Points on a hilly landscape, in no order, each with its height.
From any point a ball rolls to the lowest of the 3 points nearest to it. It stops when none of these is lower. Distance is the straight distance between rows; heights are no part of it.
z_622: [ -8  29  -2  24  -7 -24  -5  25   8]  (h 53.2)
z_402: [  3 -30  -6   0  10  16  11 -21   2]  (h 16.2)
z_326: [ 18  23  15  10 -19 -27  28  -4 -10]  (h 39.6)
z_894: [ 14  -8  18 -57  -4  23  22 -14  -5]  (h 46.5)
z_467: [-20  29  -5  11  -9 -16 -23  39  12]  (h 61.4)
z_346: [ 13  16 -10  64  23 -47  -3  -8 -13]  (h 18.1)
z_507: [ 21  28   0  49  11 -44  13  -7 -11]  (h 19.6)
z_441: [ 14 -13  18 -35  -3  20  26 -18  -4]  (h 21.6)
z_276: [ -1  47   4   8  -6 -27  -1  34   4]  (h 51.4)
z_838: [  7  -5   9  -2 -12   7  13  -3  -2]  (h 20.8)
z_984: [-15 -11  -8 -63  16  20  -3 -13   9]  (h 47.2)
z_678: [ 15 -28   7  -9  -2  15  26 -26  -7]  (h 13.2)
z_890: [  4 -37 -10   8  15  11   7 -29  -3]  (h 18.2)
z_260: [ -9  -4  -7  20  -3   5 -16   7   2]  (h 46.7)
z_17: [-16   9  -5  17  -6  -4 -18  24   7]  (h 68.4)
z_380: [  4  10  12  -3 -17  -1   1  12  -3]  (h 28.5)
z_198: [ 16   0  22 -32 -17  14  17  -3  -6]  (h 21.0)
z_777: [-23  24 -16  35   2 -22 -31  39  18]  (h 74.1)
z_175: [-21  -3 -10  13  -1  10 -30  20  13]  (h 62.6)
z_390: [  0  26   5  16 -14 -23   8  18   1]  (h 48.2)
z_936: [ 15   0  17  -6 -18   2  23  -8 -10]  (h 25.8)
z_812: [-17  -4  -7 -28   5  24 -22  12   9]  (h 28.7)
z_15: [ -7   8 -19  57   7 -31 -16  11  -1]  (h 46.1)
z_901: [ 17  17   1  37  -3 -30  16  -7 -13]  (h 28.4)
z_127: [  9  30  13  10 -16 -22  18   3  -7]  (h 43.3)
z_333: [-17   3  -2  -7  -4  11 -26  20   8]  (h 42.2)
z_157: [ 0  0  0 27 -8 -9  1  5 -5]  (h 60.0)
z_484: [-15  -6 -15  42   0  -8 -23  14   4]  (h 77.3)
z_20: [ -1 -12   6 -17   5  16   0  -4   4]  (h 15.0)
z_566: [ 10 -19   5 -24   0  17  19 -14   1]  (h 8.5)
z_495: [ -5  -5   1   3  -3   9 -10   7   3]  (h 30.5)
z_466: [  3 -56 -21   9  34   5   7 -48  -5]  (h 36.9)
z_529: [-34 -35 -24 -23  30  20 -10 -18  17]  (h 5.5)
z_945: [ -5  -5  -1 -46   8  23  -9  -3   7]  (h 39.4)
z_670: [-11 -21  -7 -14  10  23  -7  -6  11]  (h 19.4)
z_428: [ -1 -44 -16  26  23   8  -7 -27  -4]  (h 22.5)
z_233: [  2  35  12 -22 -24  -4 -15  27  -4]  (h 39.1)
z_315: [  9  10   9 -59  -5  23  -8   1  -6]  (h 2.8)
z_829: [ 22  50  12  17  -6 -33  25   7   3]  (h 44.9)
z_544: [  8  -9  -5  46   2 -24  -3 -10 -11]  (h 46.9)
z_306: [ 25 -16  18 -11 -10  14  39 -25 -16]  (h 18.4)
z_27: [ 10  30  17 -16 -24 -11   3  15  -6]  (h 20.5)
z_318: [-11 -17  -8  -2  10  20 -10  -3   7]  (h 21.8)
z_563: [-17 -37 -23   8  23  20 -10 -18   9]  (h 18.0)
z_259: [ 14 -24   5  29  -2  -2  14 -19 -18]  (h 67.2)
z_381: [-42 -23 -24 -27  28  19 -23  -5  20]  (h 13.3)
z_806: [ 10  57  16  -4 -12 -27   4  25  -2]  (h 48.9)
z_172: [  2  12  11 -35  -9  13 -12  17   1]  (h 45.3)
z_710: [  9   0   3 -74   1  23   2 -12  -3]  (h 46.0)
z_334: [  1 -21  -5  27   4   3  -3 -12  -7]  (h 65.5)

For each start below, name the point where the ball stops.
z_17 => z_566
z_829 => z_346
z_318 => z_566
z_467 => z_346
z_333 => z_566
z_306 => z_566
z_777 => z_346
z_544 => z_346

Call two points neighbours if one is among the 3 nearest of the other. Go from one point of each pair to the other, from neighbour to neighbour, staying as low as possible. Name the highest point that can't be avoided.
z_346, z_529 => z_127
z_27, z_529 => z_380
z_315, z_529 => z_945
z_566, z_198 => z_441
